Points on a hilly landscape, in no order, each with its height.
A ball rolls from a point to whichever of its 6 nearest points has the largest drop for the distance, and stops where none of them is lower. Distance is the straight distance between rows; heights are no part of it.
k_58 height 2.59: [118 149 146 176  75 130 111  62 112 118 153 174 128 100 166 125 140 105
 169 125  73 108 121 125  92 130  97 125 118 132  97 101 192  81 119]
k_122 height 3.51: [125 126 121 145 107 126 172 148 139 153 167 117 129  81 132  70 110 183
 131 113 108 102 172 188 137 166  93 128 166 115 115 160  86 170 104]
k_18 height 4.94: [126  98 156 150  79 151 104 120  95 143 151 180 131 107 108 129 145  58
 136 126  68 121 110 139 118 137 135 109  89 133 152  98 172 127  97]
k_56 height 3.10: [116 127 145 151 130 143 107 150 136 132 115 147 133 131 108 157 135  97
 100  99 154  85  76 156 156 116 140 120 157 152 166  88 110 139 176]
k_951 height 3.91: [ 92 150 127 132 120 170 170  74  63 177 108 116 132 188 106 199 183 106
 120 154 125 161 116 120 117 109 133 125 141 125 106 114 177  39 144]
k_594 height 3.75: [172 147 153 150 120 152 124 129 153 153 136 131  76 100 130  96 101 161
 122 134 179 135 119  95 131 124  90 155  67 153 119 143  88 127 121]
k_457 height 4.44: [171 137  99 142 163 138 152  89  96  84 180  83 163 190 146  91 108 173
 195 112 103 186 139 154 104 152  97 211 179 142 139 146  94 147  84]
k_885 height 5.98: [120 162 157 181 106 170 116 110 127 140 121 147 126 114 175 116 103 141
  89 124 145 126  73 150 118 148  98 139 113 135  86 113  93 144 132]
k_986 height 3.82: [128 116 151  63 148  94 108 128 142 125  99  46 105 110  75 159 114 120
 159 125 106 124 122 111 158  93 149 121 111 158 150  94 119  84 129]
k_741 height 2.81: [109 127 121 107 179 126 155 123 123 155  86 158 125 112 104 137 165 129
 140  86 149 120  74 123 152 139 155 110 168 134 151 138 193 112 152]
k_565 height 0.52: [100 119 143 174 116 132 152 128  98 176 147 167 147 133  74 135 191  82
 125 144  97 114 120 152 153 119 109 117 115 122 160  90 179  92 104]
k_67 height 3.89: [118 129 151 172  69 149 106  52 111 106 176 160 137 120 137 133 145  73
 127 137  67 108 103 124 130 145 106 134 106 133 127  93 161  98 139]
k_321 height 4.26: [101 130 141  96 111 179 147 114  72 173 129 106 143 175 142 209 145  88
  99 160  87 164 143  91  99 127 149 112 144 141 119 108 162  63 167]
k_881 height 3.05: [109 152 153 154  95 145 103 171 129 133 123 141 132 139 117 138 114 131
  79 105 166 115  68 139 141 115 143 124 120 176 133  79  90 149 164]
k_973 height 3.13: [146 122 103 128 135 126 127 100 195 109 141 116 105 122 139 112 131 148
 124 148 136 136 122 126 142  63 114 176  55  88 123 146 116 162  96]
k_867 height 3.23: [ 86 141 134 147 113 119 152 133 125 137 159 125 173 119 142  88  98 141
 121 105  87  82 156 177 156 154  65 118 157 105 111 160 100 179 138]
k_863 height 3.74: [163 147 106 147 153 126 136  99 100  56 188  91 142 169 175  99 105 186
 165 111  97 183 121 132  92 135  89 194 158 139 151 152  82 156  74]
k_303 height 3.57: [136 154 136 119 162 163 145 107  95 142  92 165 121 151 138 210 164 134
 122 138 109 169 114  95  99 113 189  85 133 147 121 141 210 123 154]
k_86 height 3.69: [ 93 131 130 163 104 128 178 137 136 148 137 132 142  86 126  82 106 174
 114 109  96  91 145 186 148 163  72 133 156 110  95 149  94 173 131]
k_438 height 3.02: [116 140 118  97 174 145 121 114 116 145  73 131 117 128 122 182 144 137
 101 114 164 146  64 116 143 115 160 115 174 132 149 172 176 111 139]
k_173 height 5.39: [125 161 140 113 142 173 137 113 107 136 106 159 150 142 106 212 179 146
  98 128  91 170 137  79  75 118 176  80 138 144 118 127 188 130 181]
k_261 height 4.48: [143 137 143 146 125 171 145 127 145 134 129 135 109  88 142 119  81 180
 132 141 167 131 132 122 120 134  75 153  83 146 115 142  97 133 104]
k_984 height 3.83: [101  78  63  81 157 114  81 128 189 137 110  85 102 135 160 115  96 125
  94 121 169  95 134 170 185 111 134 167  99 127 130 166 101 197 121]
k_253 height 1.84: [151 150 139  95 171 162 141 110 101 147  85 163 124 158 136 198 163 133
 117 126 152 146  99  75 103 118 164  90 152 146 144 153 196 118 146]
k_387 height 1.20: [154 141 135 124 118 119 159 167 113 150 196 125 137 102 115  75  86 163
 139 114  73 107 204 170 118 178  94 116 153 148 135 151  77 164 112]
k_45 height 2.76: [105 136 140 147 121 104 134 152 115 133 182 106 168 121 153  73  93 149
 116  94  61  84 165 185 138 156  99  95 162 110 128 152 109 169 118]
k_563 height 1.95: [104 125 132 148 140 126 156  94 123 139 153 143 148 110 158  92 115 137
 143  78 113  62 151 159 136 147  67 131 163  71  88 119 146 130 149]
k_879 height 3.06: [149  75  69  90 131 106  87 138 186 118 111 122  90 111 171  84 128 136
 132 126 144 114 156 154 167 115 160 163  95 135 116 174 131 155  91]
k_715 height 2.95: [106 107 130 181 110 129 154 101 143 137 120 132 142 104 175  92 113 142
 120 104 122  87 131 168 137 151  72 139 153 102  62 146 114 149 137]
k_514 height 4.95: [106 174 176  81 161 119 133 142 125 124  84  72 113  87 112 170 149 138
 112 135 145 169  84 110 156 127 185 102 131 104 141 140 159 130 108]
k_750 height 2.39: [121  68  65  99  93  96  84 140 187 112 117  79 123 150 159  87  99 125
 116 139 149 123 155 185 175 126 155 168 116 124  82 138  65 154 127]
k_133 height 4.02: [164 145 138 126 126 119 112 164 143 143 113 108  97 137 110 123  86 125
 148 138 174 118 127  83 122 100  99 127  81 150 132  82 113 117 160]
k_32 height 6.02: [130 140 131 147  97 138 169 131 130 137 147 145 121  77 134  76 107 198
 131 124 111 122 134 159 133 149  73 134 137 120  99 169  84 144 100]
k_37 height 5.09: [178  74  81 117  82  67 121 143 193  78 141 145 139 102 149  77 133 138
 160 131 135 133 162 158 152 144 171 148 130 122 137 138 100 150 105]
k_652 height 2.68: [175 119 119 137 137 112 132 153 112 119 183 138 175 128 102 114  86 157
 157 116  89 117 189 136 118 178  92 121 151 137 155 128  62 152 115]
k_980 height 3.03: [122 153 171 151 100 131 122 182 124 130 136 129 107 139 103 111  99 134
  96 126 168 125 102 120 119 138 144 116  73 182 140  70  94 141 148]
k_63 height 3.36: [124 155 129 136 151 131 180 107 100 181  89 165 109 134  90 145 205 136
 153 109 129 132  96 131 130 147 151 107 146 132 156 145 207  76 129]
k_395 height 5.64: [134 142 149 104 125 120 105 155 149 139 109  91 107 123  85 108 108 119
 157 134 158 122 139 119 132 114 154 114 120 168 141  67 108 104 181]
k_486 height 5.80: [100 159 165  98 168 112 111 165 149  80  88 115 150 111 120 203 133  88
  91 162 166 142  85  67  69  91 167  75 160  93 106 136 132 140 169]
k_603 height 4.91: [ 72 151 156 122  77 141 144 146  58 180 125 110 130 155 120 155 165 113
 100 165 172 143 126  86  76 175 139 116 139 136 109 108 198  28 110]
k_635 height 3.79: [177 118  91 132 142  86 151 147 119  45 176 119 152 172 192  79 110 140
 176 109 129 167 141 118 103 143 127 151 139 132 125 164  96 181  86]
k_277 height 2.84: [161 103 109 139 141 116 127 134 118  86 200 122 146 159 132 113  53 163
 163 115 108 132 178 142 114 159 101 137 162 151 161 129  56 163 100]
k_645 height 1.11: [117 116 123 173 118 134 130 149  94 148 129 189 125 128  94 128 163  66
 142  97 128 101  97 168 141 147 137 110 140 163 172 100 174 131 149]
k_642 height 3.37: [130 126 147  90 185 145 123 146 109 116 100 182 138 137 111 179 162  94
  99 169 146 133 135  71  75 106 182  69 160 123 119 125 166 125 166]
k_880 height 2.74: [132 138 149  87 185 163 132 129 108 116 111 182 121 140 115 196 168 129
 110 145 145 143 121  69  94  90 185  65 140 143 140 169 176 117 164]
k_71 height 1.94: [164 103  83 139  89 102 145 106 200  91 138 122 112 107 151 105 115 148
 152 144 105 141 135 161 159  98 142 164  94  94 147 154  94 147  92]
k_769 height 3.55: [154  92  90 138 133 124 151 111 168 135 158 123 129  90 112 115  87 175
 143 139 139 119 155 117 155 127  81 174 118 100 142 167  81 116 100]
k_876 height 2.52: [162 113  78 118 123 108 125 119 190  99 121 122  88  95 169  84 137 160
 135 143 128 131 150 144 159  87 153 173  53 115 128 170 136 166  74]
k_27 height 4.46: [105 113 161 132 100 176 106 116  89 142 183 129 137 118  79 128 146  68
 121 138 103 103 108 122 160 136  96 122 119 128 139  90 152  64 102]
k_205 height 0.38: [121 150 166 113 112 125 121 183 152 133 105 103 112  80  94 124 124 130
 138 114 159 125 100 132 135 130 171 114 134 162 177  89 116 129 147]
k_371 height 3.95: [ 66 139 161 114 121 150 140 165  51 191 179 130 130 125  79 130 187 109
 128 150 138 107 109 114 123 160  92 112 116 101 128 125 182  66  88]
k_40 height 4.28: [154 110 104 146 136 147 127  93 174 114 123 112 107 124 134 115 107 146
 127 141 143 130 135 107 147  61  93 182  44 106 133 140 113 140 108]
k_909 height 2.43: [135 142 145 161 108 145 126  75 117 123 155 181 120 110 172 101 138 106
 139 129  83 111 107 129 105 132 110 114  93 138  99  91 194 100 126]
k_25 height 3.67: [112 133 139  90 171 160 121 117 133 132  93 110 120 114 119 182 155 135
 103 120 159 133  61  92 136 117 144  97 158  88 131 165 162 112 145]
k_19 height 4.00: [ 85 134 151 134 116 139 148 124  56 191 128 106 122 157  76 150 181  93
 148 143 142 125 128  91 109 163  90 137 133  91 111 118 163  23 130]
k_559 height 3.87: [118  71  76  77 155  88  74 138 180 147 114  97 101 126 180  91 117 134
 127 129 158 104 146 170 171 121 157 163 103 137 126 179 117 179 100]
k_871 height 3.44: [ 88 148 120 149 131 130 166  92  96 192  90 146 122 156  78 174 191 132
 139 119 108 163 103 118 102 123 138 130 141 130 123 143 192  71 132]
k_637 height 4.11: [175  71  82  97  85  64 129 180 175  62 136 146 138 133 181  61  97 116
 159 134 136 129 159 117 148 137 162 127 165 108 112 141  77 173 118]
k_340 height 2.90: [110 139 142 133 116 122 149 145 118 105 183 114 154 146 160  77  90 148
 109 106  53 109 164 190 149 166 107 125 149 128 157 132  94 183 117]
k_987 height 3.35: [167 114  97 151 100  74 141 162 132  38 170 129 164 154 152 107 114 153
 145 114  99 155 159 119  96 148 124 155 128 112 135 144  68 177 111]
k_386 height 4.15: [138 129 119 132 133 133 106 108 151 123 138 114  96 142 110 116  94 133
 141 129 175 122 124  97 115  69 102 155  51 125 134  97  89 126 134]
k_221 height 4.60: [153 113  95 132 108 138 149 100 187 120 148 108 122 109 125 108 116 169
 120 143 131 131 140 128 159 100  97 180  63  87 144 156 110 131 116]
k_409 height 3.56: [ 84 106 150 139 101 171  99 142  59 173 192 146 130 110  83 144 164  67
 130 134 101  89 128 132 164 142  71 108 100 113 152  99 166  77  98]
k_500 height 4.19: [ 86 135 136 120 116 163 154 117  62 180 123 129 123 177 123 203 167  93
 101 164 114 161 152  97  95 131 126 122 135 133 125 125 172  49 156]
k_529 height 0.94: [101 105  63  92 110  94  66 129 180 146 129  80 105 131 147 100  95 146
  88 132 157 120 156 185 172 128 159 177 107 144 106 174  53 185 128]
k_516 height 2.77: [141 103 128 168 121 150 105  94 100 118 122 197 123 111 166 100 125  98
 117 116  92 112 105 144 112 139 110 114 118 158 111 101 182 127 114]
k_900 height 4.47: [119 137 127 103 185 128 108 136 119  90  89 139 163 137 132 211 144 101
  83 156 173 138 105  75  73  82 187  47 168  86 114 154 163 129 175]
k_308 height 3.16: [168  87  99 142 103 107 159 139 160  94 174 137 158 134 105 126  85 150
 163 110  58 132 164 137 108 140 117 146 133 104 156 144  45 169  99]
k_344 height 3.81: [136 143 145  71 133 108 112 136 148 118 101  94  94 115  88 134 109 105
 161 135 145 125 131 102 153 102 150 121 102 168 148  84 111  93 159]
k_379 height 2.63: [113 106 120 185 123 132 124  75 116 140 153 150 142 103 175  93 101 128
 121  93 124  63 115 144 129 133  45 135 148  98  67 123 146 119 151]
k_461 height 1.59: [116 148 117 122 149  75  86 112 172 100  54  91  91 141 113 137 139 115
 179 144 127 137 158 130 114  68 155 130 100 157 142  72 136 163 160]
k_663 height 1.74: [164 144 115 127 134 148 149 144  85 105 173 124 161 154 158  88  57 154
 150 122  67 135 209 139 123 177 108 130 149 177 143 134  65 177 103]
k_429 height 3.08: [140 112 114 161 132 141 124 156 103 146 104 172 132 127  92 145 152  86
 121  95 156 103  86 143 162 140 141 103 145 140 161  95 142 122 159]
k_229 height 5.82: [152 150 147 146 114 157 153 112 133 141 125 135  97  72 136  95  92 203
 120 158 165 137 133 116 137 162  74 149  93 142 112 147  92 128 109]
k_413 height 3.66: [150 135 134 131 137 138 110 125 143 145 141 120 105 131 126 117  80 142
 130 125 174 145 133  89 117  90  99 145  53 136 135 118  94 115 132]
k_504 height 4.39: [160  95  87 127  85  92 122 133 218 108 125 142 114  94 162  88 115 150
 137 123 139 135 167 145 156 116 151 173 103 110 136 160 117 150  73]
k_783 height 5.29: [ 99 144 178 104 100 169 147 124  55 170  98 101 140 146 133 166 164 112
  86 154 128 136 139  98  82 159 146 117 155 149 141 110 189  39 133]
k_172 height 3.53: [128 154 148 141 156 159 146 100  94 149  64 163 103 140 119 179 178 146
 135 143 128 185 108 111 113 112 164 106 127 137 143 156 203 113 142]
k_370 height 4.17: [150 133 116 142 152 139 127  89  92  96 184  91 157 212 166  84  66 164
 179 120  80 174 165 146  95 159  84 172 167 168 135 134  90 130  59]
k_285 height 3.99: [157  83  75 103 115  81 114 182 163  60 142 117 116 156 163  60 100 109
 159 127 149 145 149 116 143 157 134 127 162 111  80 136  72 168 119]
k_976 height 5.44: [108 133 144 104 143 181 152 144  92 142 131 157 145 129  95 217 190 102
  73 152  76 160 152 118  95  94 185  81 136 139 114 126 146 122 193]
k_542 height 3.50: [ 93 121 153 139 130 136 149 130  71 194 152 126 120 133  77 146 188  91
 138 137 130 121 117 109 153 145  85 116 132  90 114 108 176  61 140]
k_994 height 4.13: [ 94 165 154 108 173 156 113 136 123 126  99  85 123 124 128 181 157 124
  89 117 154 134  48 113 149 118 157 106 150 106 145 167 163 130 136]
k_121 height 4.36: [ 77 149 174 145  95 155 140 171  64 201 127 115 149 140  85 131 191 130
 107 150 168 119 143  99 108 180 104 103 126 117 113 113 182  68  97]
k_693 height 3.19: [118 100  76 111  98  55  90 147 198  99 121  68 150 159 163  80  96 124
 120 143 140 146 162 159 165 146 164 145 137 114  66 153  47 157 104]
k_390 height 3.71: [155 132 146  97 156 138 106 133 136 116 122 190 146  90  92 200 175 103
 103 175 131 154 154 109  82 110 206  81 179 122 120 113 155 117 148]
k_805 height 3.68: [158 164 134 133 133 133 122 123  88 114 169  90 141 183 173  61  70 167
 175 128  79 164 175 149 128 175  99 144 167 166 129 124 105 136  93]
k_990 height 3.21: [147  99 121 165 116 151  81 112  96 134 100 187 133 149 179 124 112  81
 106 115 111 106 105 138 138 140  97 119 125 161 108  88 135 124 151]
k_104 height 3.84: [176  92  95 124 106  96 144 182 141  50 184 121 134 164 178  74  91 146
 176  97 144 170 156 131 109 132 132 144 113 134 108 162 104 181  99]
k_256 height 2.89: [135  88  78  87 101  58  68 147 183 122 112 118 120 122 152  79 109 130
 141 128 166 121 159 150 165 141 169 151 161 123 103 153  94 151 113]
k_356 height 1.58: [164  85 122 124 112 128 153 119 152 135 164 124 131  85 100 119 100 166
 157 134 124 125 174 133 156 135  90 163 139  98 141 157  54 118 118]
k_22 height 3.49: [139 104 136 163  95 121 120 100  97 123 135 189 121 123 145 117 135  66
 137 138  88 128 100 144 124 140 121 112 108 154 124  88 174 113 119]
k_262 height 2.40: [138 101 127 171 119 150 117  63 107 136 115 183 140 128 191 115 126 110
 112  95 111  99 110 140 123 145  77 129 152 137  83 130 155 111 138]
k_819 height 5.71: [ 91 164 186  88 168 108 129 161 112 127  77  79 110  94 121 161 139 112
  94 149 153 149  86  81 102 109 165  60 113  90  98 156 163 150 111]
k_24 height 3.90: [ 72 136 137 151 106 140 162  96  96 190 120 117 134 154  73 153 180 106
 132 143  97 146 108 124 117 150 126 128 114 101 129 127 182  66 128]
k_454 height 2.88: [172 112  94 130 134 122 143 117 105  86 188 122 151 171 147 111  81 159
 146 121  84 148 161 129 102 155  98 153 131 133 130 131  45 153 106]
k_380 height 5.25: [ 98 154 169  64 148 116 121 159 143 133  93  58 100  67 111 133 136 131
 135 149 126 165  90 107 173 134 182 104 131 133 156 154 159 112 133]
k_789 height 2.85: [129 105 140 149 129 118 148  97 115 136 169 156 137 111 171  72 113 143
 159  90 124  67 139 141 131 159  65 123 153 102  81 130 162 125 134]
k_102 height 5.37: [118 154 164  70 196 112 122 145 119 167  83  54  92  81  99 164 129 133
 125 135 143 146 101  86 157 121 171  69 107 102 132 158 142 113 110]
k_238 height 3.22: [124 158 143 130 118 136 143 149  87 127 176  95 164 177 188  70  77 138
 119 117  49 126 175 182 111 167 101 135 151 158 148 116  89 161 122]
k_866 height 4.99: [ 76 114 158 159  86 160 101  85  75 120 179 152 143 118  88 138 142  59
 119 151  57 100 104 142 159 123 119 134  86 116 148  89 150 106 107]
k_383 height 3.54: [126 103  78 103 154 101  83 130 179 159  96 118  99 145 186  97 118 137
 134 112 182 108 156 150 156 101 124 152  77 134 117 158 139 194 114]
k_848 height 4.31: [145 110 145 171 101 159 117 122 116 134 120 199 128 119 133 117 144  75
 137 125  82 109 119 138 136 146 123 108 108 150 133  90 170 116 131]
k_851 height 5.33: [122 138 169  90 130 106 115 164 149 135  97  86 113  88  67 130 109 130
 173 130 147 128 129 107 143 119 162 121 139 175 155  92 131  80 138]
k_90 height 6.29: [131 157 146 171 111 167 120 118 151 129 119 131 130 112 161 127  98 135
  86 143 140 138  99 140 121 139  96 138 107 171  81 110 107 141 148]
k_774 height 5.31: [137 116 163  94 170  81 114 135 148  86  95 130 159 109 108 192 172  84
  70 171 149 137 108  69  85  91 186  83 179  75 100 133 149 140 161]
k_148 height 2.99: [143  82  69  92 112  80  87 140 190 122 110 108 111 118 190  85 114 124
 128 117 148 107 177 163 187 126 177 165 110 131 125 157 107 157 100]
k_443 height 1.93: [128 108 129 130 125 131 134 125 102 172 110 163 122 124  80 135 177 109
 138  91 152 136  94 143 141 151 144 115 149 134 183 128 174 119 157]
k_295 height 3.20: [151 147 159 149 133 144 112 166 123 127 141 145  95 122 127 105  85 136
 114 131 168 135 128  99 114 107 115  99  51 163 138  88  90 132 139]
k_830 height 5.27: [ 97 146 165  96 174 131 129 164 110 110  77  92 114 130 118 180 149 110
  93 163 162 145  86  67 100 101 161  62 125  77  97 146 169 146 115]
k_401 height 3.04: [ 98 138 142 132 121 120 154 152 117 131 178  98 167 119 168  86  97 130
 114  89  63  78 160 164 149 177  81 124 169 110 133 144 102 161 122]
k_571 height 5.73: [123 151 141 180 119 167 112 113 133 132 109 164 140 131 158 117 103 117
  87 127 144 131  83 161 134 133 103 128 112 145 114  99  86 152 147]
k_726 height 2.91: [100 114 115 159 156 123 151 113 115 132 160 138 147 112 168  96 111 136
 131  97 122  42 132 174 139 148  69 131 164  77  90 153 134 158 135]
k_270 height 3.85: [159  94  68 166  88  88 150 128 160  67 170 114 171 124 116 130 124 142
 146 120 110 135 158 133 127 121 113 162 118  97 162 133  66 154 116]
k_89 height 5.07: [161 163 119 155 148 132 128  91  85 120 184 101 162 198 163  68  88 170
 189 122  94 146 174 158 111 152  52 184 168 130 145 125 119 123  71]
k_224 height 2.62: [104  79  53  98 132  89  77 133 183 137 120  78 110 141 157 111 105 139
  91 122 147 103 148 177 173 129 157 158 123 122 105 182  86 171 101]
k_677 height 1.91: [180 102  90 123  70  78 140 148 188  59 134 137 167 121 136 109 117 147
 144 136  98 134 158 151 144 142 148 156 109 101 130 141  78 155 103]
k_166 height 1.12: [129 144 119 139 122  98 121 135 175  98  94  81  99 142 105 124 122 110
 173 130 151 135 137 112 112  40 126 138  79 127 127  85 105 145 158]
k_53 height 5.70: [113 151 135 102 129 148 149 114  85 143 132 130 137 166  95 231 158 103
  98 145  62 142 171 113  92 102 175 101 117 127 122 116 155  93 186]
k_817 height 5.87: [101 170 168  75 143 123 125 154 127 129  92  81 114  79 106 162 160 137
 114 125 144 128  52 120 167 134 154 114 142 133 146 145 154 116 128]
k_656 height 1.23: [134 120 101 130 137 100 124 122 177 120  92 110  87 139 155 104 149 129
 133 135 154 128 140 144 133  75 130 163  38 103 151 143 146 183 118]
k_839 height 4.87: [ 42 174 162 152  57 152 131 156  69 155 135 146 151 143 114 144 216 130
  88 139 170 117 113  92  87 169 120 103 156 126 123 120 201  61  93]
k_85 height 3.73: [119 150 119 167 107 149 158 101 139 141 124 127 129  87 151 102 120 173
 108 117 136 117 134 177 123 146  75 147 140 103  65 148 109 135 139]
k_621 height 2.94: [112 184 180 127 102 119 128 190 146 138 102 115 120 128 103 112 118 124
 108 117 153 115  96 139 152 126 148 122 124 165 150  77  93 136 155]
k_243 height 4.27: [ 94 123 130 124 123 155 162 116  62 190 122 116 149 169 108 200 174 112
 130 160 144 137 126  95  99 140 122 128 144 121 117 126 184  30 143]
k_99 height 3.24: [177 107 101 152 143  91 146 125 121  28 169 120 165 176 177 101 110 141
 165 104  86 162 133 119  82 133 133 166 114 127 148 139  65 180  86]
k_781 height 3.80: [140 137 137  82 179 122 102 147 127 113 108 181 159 134 106 205 149  96
  97 157 168 122 138  78  69  97 202  71 182 116 102 123 174 111 162]
k_108 height 1.82: [150 132 127 125 123 116 101 129 161 108 107  96  95 142  94 124 102 101
 152 132 144 125 138  95 110  49 110 152  63 129 138 100  92 129 161]
k_480 height 6.71: [127 151 126 154 125 155 174 116 140 151 139 116 108  68 138 101  99 204
 120 139 144 136 134 160 130 155  80 142 123 127 104 159  94 129 104]
k_316 height 3.96: [ 97 114 137 144 112 152 155 135  99 168 125 194 128 119  74 113 168  69
 122 120  99 123 103 171 138 142 136 129 116 138 181 106 191 135 131]
k_442 height 3.47: [141 161 139 140 109 130 137 138  97 125 190 109 156 164 153  80  70 149
 147 132  55 124 190 171 101 173 110 114 149 161 146 133  86 161 103]
k_464 height 3.92: [164  90  95 133  89 112 153 127 180 106 149 135 142 109 102 117  80 161
 135 125 112 120 162 141 152 128  97 163 138  94 148 163  65 129 111]
k_998 height 1.98: [131 105  83  86 164 113  79 137 166 132  86 126  81 125 171  80 141 119
 140 118 179 131 151 135 144  82 131 167  76 132 133 153 150 188 112]
k_459 height 4.03: [108 138 144 105 136 134 135 133 138 137  87 107 134 105  93 150 154 131
 105 101 161 117  61 130 146 134 171 110 155 129 163 125 131 123 134]
k_353 height 1.99: [115 124 148 157 102 122 130 102 106 126 144 192 133 119 178  72 132 124
 154 112 109  85 138 132  89 139  80 135 141 124  70 124 201 108 138]
k_872 height 3.07: [171 128 112 140 140 102 134 120 104  44 177 122 146 194 167 116  84 150
 171 112  90 164 147 126  82 129 117 179 132 123 154 149  74 161 108]
k_46 height 4.04: [157 132 132  75 162 122  92 111 141 117 108 174 153  59  86 189 182 108
 102 162 169 141 166  82  95  99 218  95 196 107 126 110 167  97 151]
k_912 height 3.86: [130 135 141  76 165 115  99 104 143 128  78  64  97 111  90 176 124  98
 144 142  99 142 144 113 177 100 149 115 111 144 161  92 122  94 119]
k_4 height 1.52: [119 144 121 106 170 137 145 106 126 155  87 142 125 123 105 165 164 128
 139  98 161 112  71 123 174 132 149 126 186 130 182 141 164  97 143]
k_982 height 4.50: [138 106 105 156 123 157 107 137  95 130 109 186 129 127 117 125 134  90
 115 129 135 107  87 140 144 160 123 108 129 155 133  98 125 123 146]
k_434 height 2.86: [124 142 140 102 211 163 129 122 116 115 109 134 118 143 131 193 163 117
 111 132 157 148  84  73 100 111 158  93 159  94 108 166 169 109 145]
k_263 height 3.88: [103 151 154  81 205 143 130 133 127 101 103 101 131 132 149 199 145 121
  90 161 157 129  66  57 101 113 167  72 156  98 126 159 154 121 149]
k_363 height 3.45: [176  69  67 109  63  61 118 164 199 105 131 144 126 122 170  54 114 143
 128 119 146 136 168 139 150 130 158 140 151 126 106 154 103 145 107]
k_657 height 2.87: [105 122 119 122 140 132 138 119 121 164 105 168 114 135  90 148 161 118
 128  76 162 109  72 143 164 133 146 112 187 146 172 106 141 104 158]
k_747 height 1.49: [135 128 126 133 147  99  98 113 160 110  94  81 105 144  90 127 119  93
 177 141 138 136 138  92 143  71 137 129  77 138 138  74 119 102 152]
k_239 height 3.00: [118 152 147 154 112 125 115 181 131 145 101 122 142 134  85 138 136 121
  96 104 144 102  75 152 141 125 149 118 126 154 155  75  83 141 159]
k_183 height 3.98: [146 150 162 159 112 150 126 137 148 148 114 143  97 127 141 106 103 161
  92 125 166 137 113 131 109 141 106 144  74 152 112 123 106 145 122]
k_50 height 2.64: [126 104 127 100 144  84 105 102 192 106  89  69 110 142  90 155 139  88
 151 118 102 147 139 108 143  74 171 128 110 155 136  68 116 106 134]
k_399 height 2.93: [111 125 128 105 145 135 124 131 116 145  85 128 123 115  87 161 161 118
 114 108 163 108  74 143 158 136 147 135 173 130 170 116 143 110 162]
k_257 height 2.92: [113 130 110 149 137 140 153 110  97 179  84 160 109 144  79 138 199 144
 163 116 126 131 102 146 137 143 148 118 144 118 154 114 206 111 125]
k_820 height 4.73: [153 135 164  93 169 116 113 154 125  97 103 157 147 104 115 212 140  85
  93 181 172 118 113  82  81 115 196  79 190  80 111 129 159 116 160]
k_689 height 0.99: [124 150 115 131 144  74 112 132 199 100  85 115  97 149 131 104 144 141
 162 113 138 135 133 129 110  52 149 133  69 134 121 104 128 186 129]
k_437 height 4.81: [124 136 142 183 145 158 103 128 115 140 136 177 138 155 133 131 119  94
  91 109 154 104  86 146 139 145 107 114 114 150 128  79 105 153 163]
k_940 height 4.01: [152 108 120 136 127 155 135 100 158 129 150 117 112 102 118 129  84 169
 141 148 167 144 144 111 142 128  82 171 102 114 112 143  85 125 119]
k_116 height 2.79: [132 118 141 125 124 103  98 128 159 119 109 102 105 148  87 142 102 127
 168 135 161 113 133  87 131  82 121 113  92 144 149  80 114 118 151]
k_164 height 3.12: [165 132 113 137 149 137 133 122  84  88 199 107 161 196 141 107  69 150
 167 131  69 168 166 138 103 155  86 168 160 154 139 137  76 145 111]
k_272 height 3.97: [ 97 156 130 137 119 156 164 100  88 170 104 132 133 163 106 193 190 147
 119 158 112 176 126 104 111  96 149 139 131 115 121 151 169  75 150]
k_474 height 6.22: [147 122 124 133 112 137 163 119 152 141 160 135 126  55 110  98  82 183
 132 127 135 115 174 145 148 174  77 157 133 123 135 163  80 128 108]
k_8 height 4.06: [ 98 164 145 182 104 144 162  93 135 146 131 139 134 105 178 116 101 156
  91 105 124 125  99 153 136 145  71 177 134 120  77 140 102 151 128]
k_929 height 3.93: [141 161 150 102 139 150 137 144 112 127 120 169 136 119  97 179 188 111
  93 157  97 160 163 108  77  92 203  74 154 144 124 118 161 125 170]

Where does a ball stop that starts at each point below?
k_90: k_205
k_261: k_205
k_229: k_205

Call two points neighbours if one is among the 6 nearest of the other. Go from one point of each pair to the other, from neighbour to neighbour, staying as low as possible. Name the highest point that can't be avoided.
k_387 / k_353: k_867
k_529 / k_689: k_879
k_529 / k_387: k_987
k_689 / k_677: k_876
k_253 / k_4: k_438
